Each row is a point on a tangle of strands that fork, close into loops and nearly touch. The rows are in no order.
Two points are linked if the straight distance between their rows is under 90.3. Some points are linked to none.
J612: [-6,-16,22,-23,-10,-10,-14,40,54,-3,25,-19,-25,-11,-22,44,-37,-3,-8,16,-19,-16,16,24,6,8]
J712: [-32,15,-13,-4,1,-38,-2,-4,12,-5,27,15,-3,24,19,11,26,-2,-2,-11,-2,-50,-16,16,34,-2]
J66: [9,-7,14,-37,5,-43,-50,-15,-33,-37,22,11,25,-16,13,-9,12,21,11,4,39,-44,17,-8,-9,-13]
J670: [8,9,-34,-40,-8,8,-33,-8,-43,-25,13,7,18,-16,2,-15,32,27,54,11,11,1,9,-33,-28,-26]
J496: [-24,4,11,-4,6,10,-5,-7,-15,-20,-6,44,8,5,-2,-26,22,-8,25,5,-17,-18,13,-21,4,-28]
J218: [28,-11,10,21,-37,9,15,34,-14,12,9,-49,-5,33,5,-18,8,-4,-20,-13,-3,55,-23,15,7,34]
J360: [9,28,10,-6,-14,49,-7,4,-52,12,-20,-4,11,20,17,-25,-27,-18,11,-27,-36,4,0,-2,-5,62]
J9: [0,-5,10,-39,9,-39,-22,-34,-43,-31,25,22,12,2,3,-11,14,10,-3,-48,28,-61,5,-15,13,-8]
J12: [-26,-7,0,14,15,-22,-34,-7,-4,-4,14,-5,7,-22,45,8,-35,-1,8,7,11,-26,6,21,3,-3]
J445: [-18,-7,25,-15,42,-8,21,-15,11,5,-26,-14,-10,-10,20,6,-6,-15,-13,-1,7,23,10,-7,2,-23]
J756: [-9,-6,9,-46,-18,-12,-15,-13,-39,-48,13,20,0,-27,25,-16,3,-3,16,1,33,-26,12,11,-23,4]
J178: [15,-17,-13,16,-31,-14,1,23,59,0,6,-23,-4,12,4,26,-13,-8,-13,19,6,9,7,21,-27,5]
J794: [10,-1,15,36,-6,9,14,13,0,-4,6,-60,-7,-19,-34,3,-4,-8,-42,-11,43,32,-3,3,15,10]
J331: [36,6,5,22,-14,10,-1,23,2,12,4,-76,-15,8,-12,3,-3,7,-40,-5,9,43,-7,4,0,38]
J303: [-12,-29,22,-7,3,-21,17,-7,11,6,-31,-6,-10,7,17,-7,35,7,-14,32,-3,-28,4,37,15,-28]
J610: [-5,19,-25,-7,12,8,-47,-12,-35,-17,16,-15,2,-17,-3,-10,28,35,35,7,30,-35,14,-32,-13,-27]
J767: [-8,-16,20,-29,20,0,8,-4,-29,2,-54,30,36,-2,19,-11,49,20,-9,17,-3,4,26,-6,2,-44]
J264: [8,3,-24,7,7,7,24,-18,9,12,-25,-15,6,7,-5,-3,52,34,-15,6,22,22,-12,-16,-14,-41]
J291: [-6,10,12,12,-4,-16,-3,-3,30,1,4,25,1,16,4,33,-16,-50,12,-20,-45,-41,-26,8,25,12]
J746: [-2,14,-24,-15,-26,35,12,-14,-36,-6,15,33,-8,13,-11,-39,11,16,30,-12,-10,14,5,-24,0,29]
J521: [-28,-15,-15,-10,-21,28,6,22,-31,-16,3,24,43,-20,-6,-38,-11,10,3,3,26,22,4,-2,-48,-31]
J421: [27,-11,10,26,24,-28,4,10,46,14,-2,-31,2,-18,-48,18,-9,4,-30,20,18,37,-1,-29,0,-24]
J329: [-35,14,-3,-11,26,-40,-18,-10,-2,10,14,-6,-1,18,21,5,36,5,3,-5,17,-45,12,0,38,-15]
J379: [2,2,14,-9,-21,6,51,-22,16,2,-14,8,8,6,10,20,-33,-10,-38,-19,-6,25,-57,25,-3,28]
J166: [31,-40,-16,66,-39,-8,-19,24,26,23,-8,-10,16,-2,-17,4,-3,19,10,34,-1,53,-8,1,-37,-19]
J993: [42,-8,-2,-15,9,5,45,-22,42,20,-37,17,5,17,-14,1,-1,13,-20,9,-33,-1,-33,-2,0,19]
J858: [-1,11,16,-16,-13,7,19,17,50,8,8,28,-12,19,-6,68,-15,-44,-9,-7,-51,-30,-3,14,15,7]
J873: [20,-44,5,58,-25,-27,-9,14,14,27,14,-14,12,-12,-23,11,-6,15,-6,40,10,70,-1,-6,-12,-25]
J868: [-6,-11,24,-63,-11,-10,9,-22,-32,-39,-4,30,4,-12,29,-8,4,7,-6,4,31,7,29,9,-30,-20]
J271: [-8,-35,2,37,-3,-20,-1,-7,-14,6,13,0,-5,-23,13,-1,3,13,-1,32,32,73,4,-8,-4,-22]
J836: [-24,0,11,21,-7,-33,-6,-15,20,-6,13,35,-2,34,10,24,13,-16,-4,-29,-24,-57,-29,14,33,-3]
J367: [12,18,10,25,18,17,5,-24,-21,-10,1,-44,-26,-23,-16,19,0,-18,-28,-16,42,37,7,-12,11,-13]
J534: [9,19,-1,17,-16,31,-36,18,-43,10,-4,-31,-8,11,41,-16,-18,-21,23,-18,-20,9,6,23,-4,42]
J529: [9,16,-2,-11,37,44,29,-36,-10,16,-30,34,8,-7,-2,1,-8,8,-6,-4,-10,16,-7,-39,-5,-3]
J270: [21,10,4,-6,39,15,41,-23,22,25,-43,5,2,-2,-18,-10,-12,7,-15,-4,-31,19,-35,-16,-2,15]
J483: [43,17,-2,-20,-15,-6,19,-24,41,-16,11,18,-10,30,-32,77,-13,-10,-46,-19,-20,19,-20,6,20,17]
J308: [4,15,-4,-9,9,-5,-37,-20,-29,-7,18,-17,-16,-19,27,5,-17,-18,16,-53,-23,-24,-19,20,24,15]
J667: [-11,-6,6,4,-18,25,52,-14,-21,-7,-6,32,22,-6,-10,-25,-9,22,-27,-8,19,30,-27,4,-12,15]
J929: [-22,1,16,15,-28,40,14,27,-5,5,4,10,8,20,-13,-10,-19,-47,-4,-7,-9,0,11,-1,9,30]
J6: [-34,38,-15,5,23,-6,-5,-5,13,20,-1,-12,-9,2,9,13,46,4,5,12,20,-36,18,-25,15,-28]
J761: [-33,23,14,-23,43,-13,18,-28,-7,6,19,54,8,9,-7,-8,8,10,1,-16,-4,-61,2,-15,32,-9]
J834: [11,2,2,1,-10,36,44,-21,-10,11,-16,12,28,6,0,-8,-28,2,-42,-6,0,21,-33,16,-6,45]
J111: [-18,-24,18,23,9,-16,-12,12,15,27,-23,-14,-12,4,9,-7,39,6,5,47,-5,-35,27,19,16,-18]
J946: [25,13,-20,26,8,4,-25,47,9,27,-13,-42,1,6,3,-37,-3,5,38,-2,-29,2,-2,4,-5,28]
J313: [10,4,-11,-44,-33,8,-15,-10,-47,-33,24,-2,-2,-16,4,-21,-12,-6,31,-23,27,-11,-10,4,-19,43]
J451: [-32,-7,15,30,14,10,-21,-7,-2,-12,1,18,-4,-2,-9,-10,7,-29,25,4,-8,-28,35,-17,7,-35]
J589: [8,10,-26,-37,-28,30,-9,-13,-38,-26,1,11,0,-6,3,-16,5,2,30,-5,14,22,1,-32,-32,14]
J839: [-28,-3,20,-20,31,-10,-2,-12,-27,-14,-11,57,21,2,-11,-29,24,2,12,-5,-8,-50,17,-24,13,-17]
J821: [-16,-3,-12,26,10,-24,-32,11,23,3,9,-8,17,4,14,-26,-25,-11,20,3,-3,-21,-14,10,1,0]
J115: [-12,-31,10,-9,9,-10,-13,-1,-30,-4,0,1,3,-37,9,-11,-26,21,13,32,22,41,30,-10,-21,-30]
J436: [10,-6,27,-38,6,2,21,-35,-38,-32,-6,15,-7,-15,4,11,-1,-11,-20,-14,36,36,22,-17,-16,-23]
J89: [-32,-23,-11,32,-35,8,4,36,22,6,15,9,6,2,-7,-12,17,12,12,26,28,17,1,-3,-10,-33]
J754: [14,0,9,-24,-9,8,37,-43,-35,-15,-4,74,9,12,12,-3,44,40,-20,6,25,17,10,-18,5,-9]
J21: [-21,20,6,-25,44,0,1,-23,-9,16,11,3,-17,-8,22,11,-11,-24,19,-22,-14,-30,-4,11,13,3]
J893: [37,-2,-20,29,-4,-13,-26,61,43,8,-2,-40,3,11,-18,11,-21,13,24,10,-26,0,12,4,-19,39]
J53: [-5,7,-9,2,28,-39,-27,27,61,-2,19,-14,0,10,4,12,-33,-16,15,-3,-15,-40,-13,-1,6,1]
J822: [16,33,-3,-29,-7,51,14,-27,-45,19,-4,14,2,-5,16,0,-32,-9,14,-22,-24,12,4,-12,-8,59]
J431: [9,-26,22,11,-40,0,-2,24,15,3,-14,-5,7,29,12,-12,-19,-40,-12,8,-49,18,-13,36,0,30]
J327: [-25,-23,27,-17,10,-8,31,2,-18,-1,-40,23,8,-11,9,-19,39,7,-28,14,22,-3,25,12,-2,-41]
J442: [30,3,-17,39,17,-18,-4,6,11,16,3,-29,11,-19,-47,-3,16,12,-25,29,24,43,-23,-28,-5,-44]
J67: [25,-29,21,16,-42,-5,-1,46,-6,10,0,-35,-11,36,18,7,-2,-18,-17,-4,-35,48,-5,29,2,38]
J311: [25,40,-9,-19,17,52,22,-40,-24,17,-20,22,9,-17,5,20,-26,-1,-7,-28,9,26,11,-41,-21,23]
J705: [-17,6,11,-10,25,5,14,-22,-16,-7,-1,-21,-24,-18,14,27,-3,-7,-20,-2,43,35,21,-16,7,-20]
J366: [-14,-25,17,34,20,4,-23,11,9,6,-6,-3,-26,-7,-7,-5,16,-5,26,28,-14,-32,25,6,17,-22]
J689: [17,3,-17,20,24,-3,9,1,-22,19,-11,-20,14,-25,-29,2,37,33,-8,15,13,36,-15,-22,11,-57]
J341: [-16,12,-22,0,-3,-2,19,1,31,19,-37,14,25,21,12,-4,44,19,-12,16,-8,-7,-6,-10,-19,-35]
J847: [-3,6,-26,13,12,-5,-13,1,-9,-6,14,-15,-33,4,-6,-39,23,18,23,-20,7,-44,-15,25,25,2]
J645: [5,-11,-32,29,-42,-7,19,17,40,-2,11,-13,-10,22,-23,9,22,6,-10,25,23,21,2,9,-25,-12]
J823: [8,13,-33,4,17,4,-28,-19,-21,-16,4,-2,-13,-10,-20,-33,25,27,39,-21,4,-46,-2,-16,9,-9]
J654: [23,-1,-23,7,-21,-15,-45,53,42,-8,19,-19,8,3,-21,23,-46,14,-3,11,-20,-27,36,32,-14,44]
J242: [-30,23,-24,21,17,10,-24,7,4,14,9,-23,4,-15,3,-1,24,20,18,14,33,-26,27,-20,1,-32]
J484: [-3,14,-26,3,-4,9,15,18,4,0,18,-5,-44,13,-19,-24,21,6,38,-18,-8,-25,-11,11,26,34]
J658: [-33,-1,16,2,0,-30,0,20,56,5,29,-9,-2,2,7,37,-30,-23,-8,18,-6,-43,5,12,16,-4]
J164: [-21,-7,-17,7,-21,28,20,14,0,-5,-2,19,11,-8,-3,-24,1,8,-8,4,18,10,-9,3,-28,-24]
J901: [28,2,4,27,-11,20,11,-42,-51,-25,-8,7,-13,-12,-25,-11,30,5,-18,-8,12,53,-9,-9,18,-3]
J514: [21,-16,-1,-5,-25,-13,24,3,31,-12,-10,-19,-4,-1,-1,28,-16,-16,-35,-1,0,27,-22,28,-9,14]
J969: [14,12,-17,-14,-4,-9,27,-11,58,4,-26,9,4,25,-6,13,10,3,-15,10,-31,-9,-13,1,-23,-5]
J974: [9,17,6,7,9,12,-51,10,-41,4,18,-45,-13,-13,38,-2,-34,-27,17,-38,-27,-9,-11,39,17,37]
J72: [4,-9,4,-32,-19,-14,-31,60,42,-10,12,-18,2,-3,-27,39,-55,-4,-13,1,-43,-9,17,38,-4,28]
J15: [3,-15,23,18,42,-1,1,7,42,23,-23,-34,-7,-18,-2,11,-14,-6,-3,26,5,22,12,-15,-6,-33]
J603: [-1,21,-9,-11,2,22,18,3,-17,19,24,27,-24,15,-19,-24,-6,5,31,-16,-27,-13,-16,-10,35,48]
J352: [-23,27,5,-31,43,-13,4,-34,-19,4,19,38,-1,-3,16,4,-27,-11,4,-31,-10,-57,-9,-2,17,7]
J229: [27,-7,7,-17,-24,-1,27,7,56,-4,7,23,-17,29,-31,63,-16,-22,-17,-15,-42,9,-2,2,17,34]
J306: [4,-2,-10,22,0,-1,-12,19,14,13,-5,-20,-9,13,10,-27,-6,-2,22,16,-12,15,-18,11,-8,7]
J449: [-30,-19,4,0,8,-5,-26,1,-19,-10,8,4,13,-28,38,-12,-37,-7,17,17,20,9,24,4,-22,-11]

A piece is all that can be reached along the links. How many separate loops has the piece of each point below (a circle has one, a figure eight two, a Y none), and how many tips (points with one link)?
J327 -> loops 1, tips 4
J306 -> loops 1, tips 1
J645 -> loops 1, tips 1

A fork is a point with three links, a tip a point with one. Leave the first point through the second and follow the links. Name the first fork or tip that comes.
J306; J946 -> J821
J352; J761 -> J767
J705; J367 -> J431
J821; J12 -> J166

A tip is a point with one link. Name the tips that can be reached along the links from each point below, in the order of the rows.
J21 -> J9, J767, J483, J431
J449 -> J166
J514 -> J521

Name the points in between on the shortest way along the links from the first point to the second, in order.
J946; J873 -> J306 > J821 > J12 > J449 > J115 > J271
J496; J360 -> J839 > J761 > J352 > J21 > J308 > J974 > J534
J442; J534 -> J689 > J264 > J341 > J969 > J993 > J270 > J529 > J311 > J822 > J360
J6; J442 -> J242 > J610 > J670 > J589 > J313 > J756 > J868 > J436 > J705 > J445 > J15 > J421
J610; J483 -> J242 > J6 > J329 > J712 > J836 > J291 > J858 > J229
J218; J603 -> J331 > J794 > J367 > J705 > J436 > J868 > J756 > J313 > J589 > J746
